Each row is a point on a tangle of strands that fork and nearly touch. The rows are in no order.
Points whose rows are less than 83.4 apart are linked; no others are. Some points are linked to none.
Q_777: [ 18 -12   6 -20 -17  -5  11  14 -50   8 -44 -20  -3  17 -15  -3   7 -28
  13   4 -24  10  19 -14   7 -27]
Q_762: [-26   0  36  14  -1 -13   2 -49  40 -35  50  14  -1  19   1  62  28 -27
  26  -5  21  13 -25  25  17  33]
Q_374: [ -6  12   9  42  22 -13  17 -36  27 -41   7 -11  41 -32  -5  11   8   5
   8  15  64  15 -14   8  -4  21]
Q_674: [ 22 -15 -24 -53 -13   3  -8  -4 -48   6 -20 -22 -56  19  -7   5  -4 -18
  -6  28 -67  12  59 -55  -8 -50]
Q_650: [ -2 -12  -7 -29  -1  23   7  23 -24   2 -33 -49  33  33  11 -39  41   1
 -20   7 -33  29  21 -48  -1 -11]
Q_755: [ 34  37 -16 -24   9  21  -1  -9  -4  -9 -28 -10 -23 -15  -7 -35 -11  -4
 -20   1 -10  11  40 -22 -22 -25]
Q_350: [ 20  10  -4   4  -1   5   2  16   6  30  -6  12  15  37  14   3 -15 -15
 -26  -6  -5  10   2 -18  -8   6]
Q_767: [  1  -9 -11 -26 -14 -19  11   6 -39  27  -3  24 -35  -7 -11  34 -19  16
 -11  -7 -53 -19  33   5  30 -29]
Q_858: [ 35  40  -3  37   8  27 -35   4  40  44   0 -14  15  12  42   1 -15  36
 -18  11   1  27 -26 -42 -31  -4]
Q_835: [-11 -14  11  19 -12  -3  28 -13  11  12  20  33   7  14  -8  26  12 -15
  19 -15 -10  18 -17  39  22  12]
Q_316: [ 15  20  36  15   4  10 -28  27  40  73 -17 -15 -16  24  22  22  -7   5
   6  14 -15   6 -31 -50 -25  -7]
Q_419: [ 56   2  19 -24   6  -1   2  10  -9   9 -12   3 -38 -20 -17   8  -4  12
  -4   5 -24  15  19  -8 -19  -4]
Q_390: [ 22  21  -6  -4   2  12  17   1 -45  -8 -41 -11 -22 -16  -5 -14 -18  24
 -30  42 -12   2   0 -12 -15  -5]
Q_177: [  4  19  37  14  44  -1  -4   5  58  29 -14 -30  38   6  -9   2   6   2
 -14  30  41  17   1 -43 -18  17]
Q_844: [ 23  -4  -5  -5 -33   5  10 -39   4   9  -4  57 -48 -11  -3  53 -48   8
   0  -6 -18 -17 -12  33  -6   1]
Q_514: [-29  19  -7  28   9  -6   1 -34  28 -30  49   8  24   2   4  -4  16 -21
   0   9  47  -8 -13  39  21  29]
Q_537: [-11  30  18  19  35  -3  -2 -33   3 -40  -5   1 -22 -44 -30  10 -49  12
 -15   7  43  -3  13   9 -26   0]
Q_606: [-29 -32  13   6 -20 -10   8  21  45   0  11 -31  60  26 -24  -7  50 -36
  24   7  31 -16 -41  33  15  21]
Q_244: [ 18 -11  -3 -22 -23 -12  12   6 -33  27 -11  40 -50  -4  -6  54 -39  12
 -14   5 -53 -18  11   0  -1 -29]
Q_718: [ 12  -5   4 -19  -2 -10  10  12 -54  -8 -39 -12 -29   9 -31  22 -28 -26
  15  -1 -26   0  22 -24 -17 -28]
Q_538: [ 29 -15  -5  -4 -29   2  -1   7  -1  32  -5  27  -3   8  19  42   0   8
 -18 -34 -51  21   5   2  -3 -17]
Q_633: [ 26   4 -11  -2  -1   8   7  -5 -15 -18  -8  -6  27  -8  18 -19   4  19
 -29  -4   3   5  -3   7  13   4]
Q_693: [ 26  21 -20 -28  10  39 -14 -11  -5  29 -16  28 -28 -10  23 -14 -12  20
 -20  -7 -64  16  20 -27   8 -26]
Q_364: [-13   3  -4  -4  -9 -18   5  11 -39 -44  -8   9 -35 -47 -11 -16  -1  19
  -6   6  17 -23  -4  38 -11   8]
Q_157: [ 38  35  -3 -12   7  25  -1  -2 -20   8 -42 -12 -43 -21   6 -15 -26  28
 -21  49 -33   5  -1 -53 -36 -22]
Q_839: [-14 -18  -7  23  12  17  27  21  54   2  32 -29  88  43  -8 -20  23  -8
  -4  25   5  -7 -36  11  12  25]
Q_369: [  2  41 -13   1   6  24  11 -12   1 -10 -30  38 -41 -32 -14  -6 -23  -8
 -18   8 -12  -5  -3  22 -11  -6]
Q_512: [-62 -21 -14  14 -32 -25 -38  21 -49  -1  30   3  25   3   5 -15   9  -1
  13 -24  17 -31 -14  37  31  -2]
Q_170: [ 26  40   2  -8  28  35 -36   2   8  58 -32 -39 -19  15  27 -23 -26  14
   6  28   4  24  28 -86 -43 -23]
Q_64: [-22 -40 -15 -25 -27 -28 -17   3 -73 -19   4  25 -31 -28 -29  17 -18  11
  26 -16   1 -10  25  54   7 -12]
Q_558: [ 33  -3  -3  -1 -12   6 -14  15  19  63   3  27   1  23  24  34  -1  -2
   3 -24 -51  26  -2 -17   4 -20]
Q_460: [ 23 -11  -6 -38  -8  -7   4  -2 -54 -29 -11 -12 -50 -22 -43  27 -53  19
  -9  14 -13 -21  22  26 -38 -10]
Q_73: [ 37   3  10 -24  16  12  -7   8 -23   9 -45 -43  -4  16  12 -13 -15   0
  -5  22  -9  17  23 -83 -26 -17]
Q_622: [ 24   3  12  20 -18  -2   4  -8   4   3 -12  12   7  16   3  42 -25  11
 -22   6  32  20 -15  22 -29  24]
Q_393: [ 32   4  15 -26  17   5   3  22  -6  32 -15  -4 -26  10  -8  -4   6   5
  -3   1 -37  20  27 -35 -14 -12]
Q_197: [-25 -34 -17 -18 -14 -30 -36  29 -73 -11  10   5 -27 -25 -33  -5   7   1
  42  -8  17  -7  28  42  -5 -13]
Q_307: [ 13 -18 -38 -13  17  46  20   9  30  -3  27  -8  49  20  41 -53  19  17
 -11 -30 -44  12  -3 -26   9  -1]
Q_720: [-20 -25  15  13 -23 -22  19   1 -11   4  -5  36  -3  17 -11  43  -3 -12
   9 -21  -5   7  -6  32   4  13]
Q_946: [  2 -19  19  15 -25 -18   5 -21   7 -19  19 -13  21   6 -11  18  10  10
   5  -4  52   4 -10  57   6  33]
Q_976: [ 33  37  24  33  14   6  13 -31  38  13  -2   2 -18 -18  -7  11 -20   7
   1  24  32   9  -9   1 -17   6]
Q_517: [  4 -24  13   7  16  19  16  -1  46  40  34   0  61  38  -2   2   5 -15
  26  -4 -26  10 -22  -9  49  11]
Q_939: [-25 -12  28   5  -5 -24 -12  -5 -26 -24  12   3 -12 -16 -11   2 -15   2
  15 -17  16 -26  -2  23  39   2]
Q_304: [ 45  22  18 -11  17  13 -35   6   2  43  -7 -10 -39   8  11  12 -50  23
  -8   5 -15  -7  15 -46 -17 -22]
Q_892: [ 22  39  -4   1  31  49 -28  -2  17  62 -17 -17 -13  15  47 -35 -25  22
  13   7  -9  23   2 -77 -21 -15]
Q_173: [ 27  12 -36 -48  12  36 -14  -7 -24   9 -35  34 -46 -20  22  -9 -25  14
 -21  15 -64  12  30 -41  -9 -27]
Q_562: [ 31  44   8  48  15  16 -19 -38  67   0   9  10   8 -15  33  33  -2  -1
  12   6  18  23 -39 -29 -23  12]
Q_725: [ 30 -13   8  15 -11 -10   8  -8  13 -22  17   5  26   3   2  22   6   3
  -4  -9  39  17 -13  28  -2  35]
Q_477: [ 10  14  31  24  24 -15  13 -30  64   5  24   6  15  11  -6  49  18 -24
  14  37  49  13 -22  -9 -12  39]
Q_966: [-31 -51  -7 -17   8 -30 -32  47 -13   7  22  -8  44  12   0 -28  36 -17
  27 -21  20 -10   4   3  30  11]
Q_747: [-28 -16  24  -6   9 -35  12  36  20   2   9  -5  -1   0  -5 -14  39 -33
  22 -12  15 -31  -9  -1  26  16]
Q_630: [ -7  19  31  28  28 -18  14  -3  66   6 -11 -31  39 -10 -15   8  26  -4
 -10  26  54   6  -6 -23 -26  12]
Q_501: [-10 -21 -36 -16 -22 -19   8  -4 -21  -4  -1  61 -15 -24   8  21  -4  -2
   5 -27 -23 -17  13  36  36 -11]
Q_590: [ 39  22  19  -1  11  -4  14  -1 -22  -8 -39 -41 -28 -13 -39  12 -43  -1
   5  29  11  -7  20 -35 -49 -23]
Q_824: [ -7  31  -6  -3  -2   5  18 -12  12 -10  -1  34 -29 -18  -2 -13   2 -12
 -17   1  -3 -11  -6  25  17   1]
Q_188: [ 37   5  14  16  -3  14 -30  20  40  66   3   8  -2  26  34  20  -5   5
  20 -10 -31  14 -23 -38  -5  -7]
Q_794: [  9 -16 -40 -51 -13   9  -9  -7 -61 -20 -27 -26 -32  15   9 -23  12 -25
 -10  22 -44  17  66 -46   7 -44]
Q_166: [ -8  18  13   3 -12  -3  32 -33   4 -29  -4  10 -68 -35 -36  24 -40  23
  -4  15  20 -27  -3  53 -44   7]
Q_156: [ 21   3  19  -8  -5 -22  19  16 -17  -9 -28 -27 -10  -4 -24  -7   8 -11
  -6   3  28 -18  17   1 -18   2]
Q_235: [-42 -23  12  20 -20 -14  22 -16  30  10  40  18  21  29 -12  38  38 -33
  31 -19  -8   6 -22  53  40  13]
Q_352: [ 61   3  -3 -41   1  -7   0   0 -28 -17 -11  -7 -49 -28 -23   8 -29  21
 -14  17 -24 -13  28  -9 -25 -16]
Q_362: [-36 -38 -49 -46 -13   3  -5  34 -56   3  -9 -27  25  33  26 -49  52 -11
  -1   2 -25   8  43 -33  13 -17]
Q_703: [ 37  41   7  26  -8  29 -32 -42  30  17 -11  20 -50 -31  -4  44 -60  38
 -10  16  11   9 -22  23 -52  -9]
Q_66: [ 26  22 -40 -35   1  41  -7 -11 -27   0 -28 -16  -3  11  17 -42   0  -8
 -29  14 -16  29  48 -40 -15 -25]
Q_692: [ 34  30  19  20   9  14   6  -8  28  38  -3  16 -21   1  -8  12 -14  -9
  10   6   2  25  -8   9 -13   2]
Q_332: [  0  -9  36   8 -23 -20  28 -27   1 -19  -5  -5 -47 -12 -36  39 -26  21
  -2   5  27  -8  -6  43 -40  18]
Q_944: [-42 -18 -26   0 -32 -31   4  -8 -10  -1  20  51 -19 -15   2  28   6 -19
  18 -46 -15 -20  11  48  34 -13]
Q_799: [ 34  51  -4  31  -4  36 -43 -22  30  19 -16  16 -24 -26  25  25 -36  36
 -17  15   1  16 -24  -2 -38  -9]
Q_930: [-31  18  -6   6  16  -2 -13   8 -27 -19 -21 -38  30 -17 -15 -53   6  -3
  -3  -5  40   4  27 -10   4 -15]
Q_761: [  2 -32 -18  15  -4  -3  36   6  28  32  40  13  50  37  10   2  20 -17
  14  -2 -25  -9 -18  19  43  10]
Q_825: [ 30 -13  13  -7   8  34  -4   5  22  42  12 -33  45  35  31 -20   4  27
  -7 -13 -33   8 -11 -48  24  -4]
Q_33: [ 26  12  32  -6  36  15 -18  13  11  41 -40 -42   1  12  -3  -7 -27   7
   5  33  15  15  15 -82 -31  -9]
Q_628: [-45 -43  21   6 -23 -41  -2  28 -34  -3  -2   7   5  16 -17  30   7  -3
  14 -13  19  -3 -10  41   3  23]
Q_992: [ 44  34 -13 -30  -4  21 -15  -7 -29   0 -32 -23 -55  -9   5   5 -42  16
 -27  40 -36 -15  16 -55 -39 -41]
Q_927: [ -4  -3 -12 -22   5 -21  -7  20   4 -16  16  13  -5  -1  21 -19   3 -17
 -15 -25  19 -32  20   3  17  11]
Q_488: [-36 -10 -33  -7  -6 -21 -33  25 -31 -10  29  21 -11 -37   8 -50  29  -5
  24 -24  15 -20   8  27  25  -3]
Q_141: [ 39   7  -7 -40  -6  12 -20  -2 -32   0 -26 -31 -48   6  -1   2 -13   1
 -25  26 -53  12  46 -50 -30 -43]
Q_708: [-39   5   8  23  -2 -21  11  10  -7 -30  -6  10   0  -6 -20   2   3  -4
  -9   7  43   2  -9  34 -24  22]
Q_137: [ -6  22  19  25  -4  12  -4 -67  37 -25  20  38 -34   1   4  70 -36 -15
  12  -1  22  11 -27  16  -9  24]
Q_916: [  8  -7   4  -7 -34  -8  20   6 -33 -11 -25   9 -33 -18 -19  10  15  11
  -6 -16 -23   6   0  48 -10 -14]
Q_328: [-12  26  16  42  23 -18   6 -32  12 -43 -10 -11  19 -41 -15  -1 -25   5
  -4   6  65   9  11   3 -10  -1]
Q_150: [ -8 -47 -30 -25  15  18  30  33  31  39  30 -15  69  52  15 -30  24  -1
   8 -13 -44  -5  -1 -23  27   6]
Q_702: [-24 -12   7  -7  25  13   7  16  18   5   3 -48  64  24  10 -52  18  -1
   0 -13   8  -5  -3 -30  28  12]
Q_300: [  1  -2 -22 -37  -1   5  -9  10 -32  -2 -13 -16   0   9  -4 -50  14 -20
  -6 -21  -5   3  50 -11  16 -23]
Q_80: [-28  17 -25 -10  -1  11 -25  10 -31 -18 -16 -13  10 -12   1 -58   6  -6
 -26 -22   9   3  39  11  10 -15]
Q_432: [-20 -23  35   5  -8 -26  17  -2  46   2  19 -18  22  13 -29  20  48 -33
  23  13  42 -12 -23  30  16  42]
Q_211: [ -8  -2  46  -1  17 -41  18  17  18 -17  11  -5 -25 -11 -15   9  13 -15
  13  -1  15 -35  -8  -9   7  15]
Q_437: [-21  36  13  19   7  -3  17 -36  24 -27  15  18 -13 -20   0  -9   6 -13
  -2   7  25 -14 -17  27  17  16]
Q_931: [-21   2  45  12  -6 -20  37 -26  19 -11  14   1 -36   0 -32  41  -4   1
   7  22  44  -8 -10  43 -27  33]
Q_849: [-56  -9 -39  -4  -7   2  -8  26 -30  -2  12   8  26  10  28 -55  17  -8
  -4 -35 -16 -23  11   0  37 -16]
Q_840: [  6   3  33  13   2  -9  23 -11  52  15  19   1   8  17 -20  26  30 -26
  16  23  32   8 -23  23  -1  41]
Q_862: [-25 -22  29 -26   7 -26  13  50  16  12 -23 -11   6  16 -11  -5  28 -29
   5 -17  -4 -15  -1 -29  11   6]
Q_509: [-33   2  -7  19   4 -36 -13  22  -3 -33  10  -6   0 -32   2 -35  35 -20
  21  -9  59 -27  -7  11  -7  15]
Q_959: [ 23  -4 -32 -49  -3  27  -6  -8 -36   7 -22 -32 -14  39  17 -31  16 -20
 -20  33 -25  33  58 -59 -15 -26]
Q_341: [  7  40  15  32   2  10 -20 -35  41  20  16  37 -48   7  14  56 -38  -5
   9  15   8   4 -30   0 -25  14]
Q_697: [-26 -33 -30   6 -27 -23  15  23 -14  19  24   6  29   8  -4 -15  41 -23
  32 -22  -2 -15 -12  42  33   6]
Q_91: [-21 -31 -13 -27  -7  -9   4  44 -45   5 -25 -29  35  25   6 -31  51 -16
   1  -1 -23  18  15 -23  12 -11]
Q_807: [-10  -9  17  10   1  -7  -3 -17 -24 -23   3  29  -1  -9   4  13 -24   6
   2 -26 -13 -14  -9   9  48  -2]
Q_297: [ 35 -24 -38  -9  -3  14  12  18   7  30  12  16  41  33  22  -3  12   8
 -13 -18 -48  26   5  -1  17  -1]
Q_175: [  8  21  -5 -29  15   0   3   8 -20 -37 -31 -19 -31 -38  -5 -43   1   0
 -11  -3  -5 -14  31 -23 -11 -27]
Q_787: [ 31  34   3  44  17  25   9 -29  60  -3   1   8  27  -7  33  -8   3 -11
   6  -9   8  16 -32 -40  -5   6]
Q_719: [ 13   0 -18  20   6  36  30  13  42  24  17 -30  75  47   6 -33  12   6
 -10  15 -22   9 -26 -17   6  11]
Q_494: [-34 -30 -10  26 -25 -30 -34  21 -14  -6  43  -3  12 -25   1 -20  60 -15
  59 -21  37 -20 -33  39  16  10]
Q_100: [-39 -23 -20   5 -40 -14  -1 -24 -21 -43  13  52 -35 -41   6  20   6  14
  11 -14  10 -33 -25  72  13  16]
Q_685: [ 27   3  23  22 -24   1  12 -35  14   7 -11  14 -39   1  -9  60 -42  20
  -6   9  31   1 -23  25 -51  22]
Q_344: [  1   6 -14 -36  18  21  10  -1 -14   3  -9  17 -17  -6  28 -39  -6  23
 -23 -10 -38   1  17 -29  23  -7]
Q_893: [ 48  36  25  16  10  -2  13 -24  11  11 -21 -16 -38 -22 -24  17 -44  13
   2  30  23 -10   1 -15 -42 -13]
Q_395: [ -7 -31 -33  -4  -7  -8  32  25  -4  35  28   2  46  26  -1 -29  36 -17
  18 -10 -23 -13   1  23  44   4]
Q_740: [-41  -3  29  17 -15 -13   0 -50  51 -35  48 -14  11  16 -10  46  51 -18
  23   1  48  14 -16  42  -8  42]
Q_884: [ 34  -9   8  19  14  28   3  -4  49  38  34  -4  45  36  26   4   1  12
   9 -14 -36  10 -32 -25  30   4]
Q_694: [ 10   2 -18  17  -1  20   7  -1  37  -6  41   4  45  12  10 -16  23   8
 -19 -25 -31  14 -16  27  18   8]
Q_292: [  9 -28 -16 -36  -8 -19 -11   7 -67 -31  -1   6 -40 -22 -34  22 -36  15
   3   8 -13 -14  34  32 -10 -15]
Q_128: [  5   6  13  15 -26  10  15 -37  11   6   4  50 -28   2  18  48 -23   7
 -13   1 -14 -16 -37  22  17  14]
Q_676: [ 54  43   0   0   9  16  -7 -12   4  12 -20 -14 -62 -37 -23  18 -50  29
  -9  31  -7 -14  -4  -9 -57 -24]
Q_852: [-26 -27  21  19 -12   0   6 -11  52   9  38  -5  55  47 -16  40  29 -30
  14 -10  -9   9 -31  44  28  22]
Q_493: [-52  -7  -3  31 -39 -25 -19 -26 -15 -28  37  -2   3 -10   0  -4  17  -7
  24 -15  61 -33 -29  60  16  19]
Q_591: [-10  -2 -34 -41 -15   2  -2   3 -61 -32 -30  12 -46 -40 -11 -14 -20  14
 -20  19 -36 -41  13  13  12 -30]
Q_571: [-46  15  -6  32 -21 -15  -4 -42  13 -44  44   0   5 -14   3   5  23  -2
  14   7  69 -20 -21  55   9  31]
Q_801: [ 12  33   9  20  10  12  -9 -14  51  13  28   4  16  11  16  10   0  20
 -36   2  11  18 -15  12  -8  16]
Q_611: [  3  -2  19  -9  14  -9   8   2 -21  -7   1  17 -35 -11 -37  10 -34  -2
  12  -5   6   7  16  30  -8   5]
Q_371: [ 33  33   1  26  -4  30   1 -19  15  37 -11  35 -26  -7  16  10 -24   3
  11   5 -31  21 -30   4  -1 -14]
Q_743: [-15  51   8  10  23  14   6 -24   3 -20 -17  22 -40 -36 -22   5 -50   9
 -20  14   3  -3   1   8 -17  -9]
Q_88: [  5  34   9   3  41   7  10  -8   7  -7 -26  -7  -1 -25  12 -25 -28  16
 -21  16  22  -6  14 -54 -13  -5]
Q_396: [ 19  -8   7 -27  22  18   4  12 -12  12 -45 -53  26  19  13 -34  20   5
 -13  24  -5  25  20 -83 -22  -5]
Q_610: [ 53  39 -11  15   2  37 -53  -5  12  28 -19  -5 -11  -9  44   0 -31  43
 -18  16 -13  23  -9 -34 -34 -16]
Q_875: [-29   7   9  10  23  -3   2   7  16 -11  -6 -37  40  -4   2 -48  19  -7
   1 -11  39 -10   3 -26  16   6]
Q_195: [-50   0   2  24  28 -16  -7   6  41 -27  14 -41  62 -10   1 -39  41 -11
   8   5  62 -19 -17 -16  14  20]
Q_132: [  7 -17  -4 -52  13 -19   3  26 -59   8  -1 -17 -38   3 -32  -5  -5   1
   5  24 -32  -7  50  -8  13 -24]
Q_870: [ -8 -27   3 -13 -11 -11   0  31 -51 -15 -45 -23  21  15  -8 -13  13 -20
   5   4  -5  10  11 -17   8  -9]
Q_822: [ 16  16  -6  16  -3  16 -10 -19  49  -4  41  17  25  16  22  11   7   3
 -28 -22 -13   7 -11  29  11   8]
Q_478: [-56 -19 -51 -37 -19   0 -18  28 -63   5   4 -13  18  19  27 -53  31  -1
  -7 -18 -27 -12  33 -19  35 -27]
Q_454: [  2 -22  10 -36 -13 -28  13  21 -52  16  -3 -13 -36   0 -33  12   5   6
   1   2 -32 -16  37  19  20 -34]
Q_398: [ 23   4   0 -18  13  -4   6  -1 -52 -31 -44 -41 -19  -9 -28  -7 -30 -13
   6  29   4   5  29 -39 -24 -25]
Q_744: [ 11  22  35  14  46   2  -4   3  40  35 -33 -30  21   5  -9   0 -25  -1
   0  30  38   7   4 -67 -25  -1]
Q_950: [-51 -25  35  14 -23 -28  -3 -13  37 -13  35 -19  17  22 -24  34  50 -27
  29 -11  47  -3 -23  53   7  35]
Q_429: [ -1 -20 -21 -40   9  12   0   8 -12  17  12 -15  27  25  17 -48  21 -13
  -6 -31 -12  -2  41 -22  34  -5]
Q_530: [-44  -2 -13   7   9 -14 -25  19 -25 -42  13  18 -11 -43   7 -46  16 -10
  22 -18  30 -17  -1   9   9   2]
Q_951: [ -6 -30   7 -26  -5 -37 -23  38 -55 -14  -3 -18 -18 -15 -38 -12   3 -10
  28   2  23  -5  31  16  -9  -4]
Q_238: [ -2  -1  33  24  -4  -4  -6 -47  38 -19  36  19  -1  16  10  56  -9 -18
   8 -10  21   9 -21  13  12  28]
Q_227: [ 21 -14  16 -13  34  19   5   8  23  28   4 -30  51  25  18 -31   4  13
  -7  -5  -1  11  -1 -49  22  14]
Q_691: [ -3 -50   4 -21  12 -15 -11  35   6   7  11  -8  48  28  12  -8  16 -14
   6 -21  13  -5  15 -13  30  25]
Q_542: [-11 -22  14 -27  -2 -23   3  32  -5  38  -8  -2  -1  28   2  10  11 -21
  -5 -26 -22 -15  25 -21  26 -13]
Q_986: [-57 -21  23  21 -10 -33  -7  25  -8 -25  11   2  16  -1 -11  15  20  -2
   8   3  47   0 -25  33 -14  36]
Q_810: [ 30  46   4  19  17  33   1 -22  19   3 -31  -8   2 -26  27 -24 -12  22
 -18   7  -3   9 -13 -47  -7 -17]
Q_568: [ -9  13  17  32  -3  11  18 -14  39  39  22  23   6  30   8  33   7 -25
   9 -10 -22  14 -30   8  14   3]
Q_15: [ 14  10  11 -21  20  27 -11  21  12  51 -10 -14  -5  27  11 -21  13   2
 -14  -6 -43  27  19 -49  -5 -13]
Q_908: [-34  29  28  26   2 -12  26 -21  18 -21   6  17 -28 -16 -15  21   4   4
 -10  25  34  -6 -19  32 -11  25]
Q_671: [ 17  22 -13  -7   9 -10  22  -1 -12 -42 -30   4 -50 -42 -43  12 -47  -5
  -3  20  20 -20  10   7 -66  -9]
Q_499: [ 13  30   7  33  17  32  14  -7  31   8 -23  -2  23  -2  21 -16  -4  -5
  -4  -8  -7  23 -21 -39 -11  -8]
Q_290: [ 49  30   1   6  10  24 -17 -31  17   4 -12  18 -65 -42 -28  39 -68  31
   3  25  -4   0 -13  13 -68 -11]
Q_161: [-27  -8  35  -1  16  -4  11  32   1  14  -4   1   6   8 -34   1  24  -4
   5  -8  -5  25   3  28  12   7]
Q_924: [  1 -24 -12 -15 -32  -9   8 -26 -20  -6 -11  55 -42 -29  -9  45 -34   7
   3 -16 -25 -20   8  48  16  -7]
Q_687: [ 33   0 -43  14   9  55   8   5  46  19  26   2  49  41  47 -37   0   7
 -10 -23 -53  12 -22 -34  -7  -7]
Q_524: [ 13  -1 -36 -58  15  17 -20   4 -37 -20 -22  34 -47 -21   5  -3 -39  11
 -22  15 -55  -5  42 -30  -5 -21]
Q_28: [ 13 -27 -28  -9 -12  -7   1  24  -9   1   9  35  26  12  19  16  15  10
 -23 -30 -41  22   6  21  11  -5]
Q_226: [-48 -34 -51   9 -17  -5 -18  35 -15  -3  33 -16  60  24  32 -52  33  -2
   5 -34 -13 -27 -12  11  29  -5]
Q_774: [ -2 -10  21   2  -3  -2   6  31   2  10 -29 -38  49  26  -8 -11  22  -1
 -25   8   9  10 -10 -14  -6  11]
Q_510: [-15 -40  -4 -16  -2 -35 -25  47 -38 -12   2  -8  18  -9 -11 -26  31 -10
  27 -11  32  -6  12  10   3  10]
Q_75: [ 17  17  -7  25 -16  18   5 -24  25  30  12  48  -4  11  27  27 -17   2
  -2 -10 -37   1 -36  11  21  -7]
Q_949: [-36  -2  19  46   1 -29  16 -39  23 -53   9  -8  24 -21 -12  32  24  -6
  26  18  79  12 -20  19 -18  36]
Q_416: [ 29  33  13  36  18  16 -21   4  54  38  10  -9  22  19  17  14 -12  24
 -21  25  20  27 -24 -16 -34  15]
Q_391: [ 25  35  11  40  21  -1   3 -46  71 -17  28  10   9 -13  17  45  12 -10
   9  22  42  20 -28 -20 -25  26]
Q_472: [-14   4  39  24  24  -9   9   6  15 -10 -19   0  23   3  -2  17 -17 -14
  -1  -1  18   7 -20 -25  -1  16]
Q_698: [-14 -34 -37 -14 -31 -27   5  33 -50  16   2   6  13   0  -2 -14  39  -8
  17 -21 -17 -11  19  29  23 -19]
Q_948: [-26 -11 -29 -47  -2  -9 -16  21 -61 -28 -13  15 -38 -38   6 -32   6  23
 -12   1 -33 -29  26   2  25 -26]
Q_246: [  8  17 -12 -25  20 -15   9  11 -17 -52 -23 -14 -45 -49 -32 -14 -31  -2
  -4   5   9 -29  20  -2 -42 -19]
Q_464: [ -1   0  14  21  12   3  10  -5  43   1  20 -27  61  16  -6 -11  20  -1
  -6   7  23  13 -23   9  17  24]
Q_245: [  6  14  20   5  19   7  -5   2 -17  -1 -20  23 -23   0   6  16 -49   8
 -10   3 -21   7  -6 -30   2  -7]
Q_645: [ -7 -22 -32  12  17  32  12  13  37 -20  47  -5  61  27  21 -34  16  11
 -13 -26 -39   6 -15   1  20   1]
Q_240: [ -8 -32  -4   7 -43 -16   2 -15  -8 -20  18  13  -3  -1  -5  25  19  14
   4 -28  29   2  -7  79  -7  22]
Q_82: [-45  -6   9  22 -37  -2  11 -67  15 -45  24  32 -27   3   0  49   3  -5
  16 -10  31   7 -18  53  -3  29]
Q_929: [-28 -33 -18  24 -13  -2  11  25  42 -12  36 -30  81  28 -14 -14  42 -15
  14   2  26 -17 -42  41   6  25]
Q_983: [-12  -5 -23 -30   9  -5   4  13 -33 -26  -5  29 -23 -35  18 -43   2  19
 -13  -5 -17 -18  13  -4  31   1]
Q_323: [-50 -20  12  26  -8 -24 -35  17  -5 -17  19 -20  24 -28  -5 -33  51 -16
  42 -12  51 -24 -28  19  17  11]
Q_131: [  8   0  31  12  16  -2  -5 -13  -6 -26  -3  30 -16 -18   5  31 -39  11
   2 -17 -13  10 -12 -12  18   6]
Q_854: [-37 -17  -1  24 -35 -23 -30  -4 -45 -23  14  -1   1 -20  -2 -10   1   2
  27 -26  34 -37 -25  40  30  -1]
Q_602: [  8   4  -2  42  26  -1  23 -16  35 -32  15 -14  67  -8   4  -8  14   9
   2  21  36  15 -25  -1   1  31]
Q_34: [-36 -21  -2  11 -33 -12   7 -30  -6 -39  15  38 -28 -19  -4  23   6  21
   8 -12  23   2 -16  77  -8  29]
Q_97: [  7  40  11  -4  54  -3   0   0   9 -13 -14 -12 -26 -30 -18 -12 -47  11
 -16  25  25 -14  26 -52 -30 -12]
Q_877: [ 25  19  -4  -8  10  17 -10 -16 -35   6 -29  31 -45 -19 -10  29 -78   8
   6  14 -32  -3  -7 -15 -13 -22]
Q_42: [-57  -5  13  34  -2 -18 -15   6  25 -32  31 -28  44 -10   2 -25  54 -21
  25 -11  44 -22 -38  16  24  16]
Q_660: [-46 -29 -28  17  -8  13 -13  34   6 -12  32 -43  82  28   5 -61  35  -4
  11 -20   0 -22 -26  12  26  -3]
Q_828: [  8 -32  -4 -41   6  -4  -3  30   2  35   2 -13  29  41  11 -16  19 -14
  -8 -24 -13  -1  36 -26  26   0]
Q_903: [  2  12 -19 -24 -11   6  15   5 -60  -8 -31   7 -32  -8  -3 -11 -16  13
 -28  32 -29 -13   9   3  10 -13]
Q_624: [-17  -6 -15   9 -11 -16  15  -9   5 -19  42  22  14   0  26 -15  23  -6
   4 -12   4 -33 -23  28  52  11]
Q_609: [-14 -21 -27  -2 -38 -10   3  16 -37 -12  -5   8   0 -20  -4 -18  34   7
   1 -22 -22   5   2  52   8 -13]
Q_282: [ -7 -26 -31 -23  -6 -21   6  14 -37  11  -5  48 -17 -15  -1  26  -7  -5
   1 -18 -42  -8  38  12  26 -25]
Q_603: [ 23  -2 -15 -36   1  34 -23   9 -15  46 -22 -22  -6  47  25 -19  15  -6
 -12   9 -48  43  42 -64 -14 -24]
Q_868: [ 38   8 -41   8   1  49  -8  15  20  44  14  12  35  40  34 -15 -10  14
 -16  -6 -48  35 -12 -19  -8  -9]
Q_519: [ 12   2  21  -3 -32   3  17  -8 -25   1 -32   4 -46  -7 -26  34 -12  21
 -14  -6 -28   7  -3  29 -34 -19]

A fork is a point with three links. Follow the links from the first point to the second and name the forks in between, in order.
Q_708 / Q_240 | Q_908 Q_332
Q_755 / Q_197 | Q_959
Q_828 / Q_519 | Q_875
Q_371 / Q_929 | Q_75 Q_835 Q_908 Q_437 Q_374 Q_839

A fork is a point with three links, a tip a point with one. Leave the first point through the second and follow the links. Name the first fork or tip that comes.
Q_395 / Q_761 | Q_875
Q_538 / Q_28 | Q_893
Q_810 / Q_499 | Q_432
Q_591 / Q_948 | Q_524
Q_460 / Q_352 | Q_959
Q_801 / Q_822 | Q_316

Follow the links from the first point to the second, and from the first to the third. Name the last point that the two ways share.
Q_460 / Q_141 / Q_671 | Q_959
Q_530 / Q_227 / Q_197 | Q_875
Q_725 / Q_477 / Q_290 | Q_908
Q_493 / Q_328 / Q_777 | Q_437
Q_488 / Q_698 / Q_292 | Q_875

Name the points in between on the shortest way along the links from the first point to the second, in order.
Q_697 / Q_691 | Q_395 Q_761 Q_517 Q_884 Q_825 Q_227 Q_702 Q_875 Q_930 Q_80 Q_300 Q_429 Q_828
Q_801 / Q_132 | Q_416 Q_858 Q_610 Q_799 Q_703 Q_290 Q_676 Q_893 Q_976 Q_692 Q_371 Q_75 Q_128 Q_844 Q_924 Q_501 Q_282 Q_767 Q_454
Q_755 / Q_157 | Q_66 Q_959 Q_794 Q_674 Q_141 Q_992
Q_929 / Q_854 | Q_839 Q_464 Q_602 Q_374 Q_328 Q_537 Q_743 Q_369 Q_824 Q_437 Q_514 Q_571 Q_493
Q_100 / Q_131 | Q_34 Q_240 Q_946 Q_725 Q_622 Q_685 Q_332 Q_931 Q_908 Q_437 Q_514 Q_571 Q_493 Q_854 Q_939 Q_807
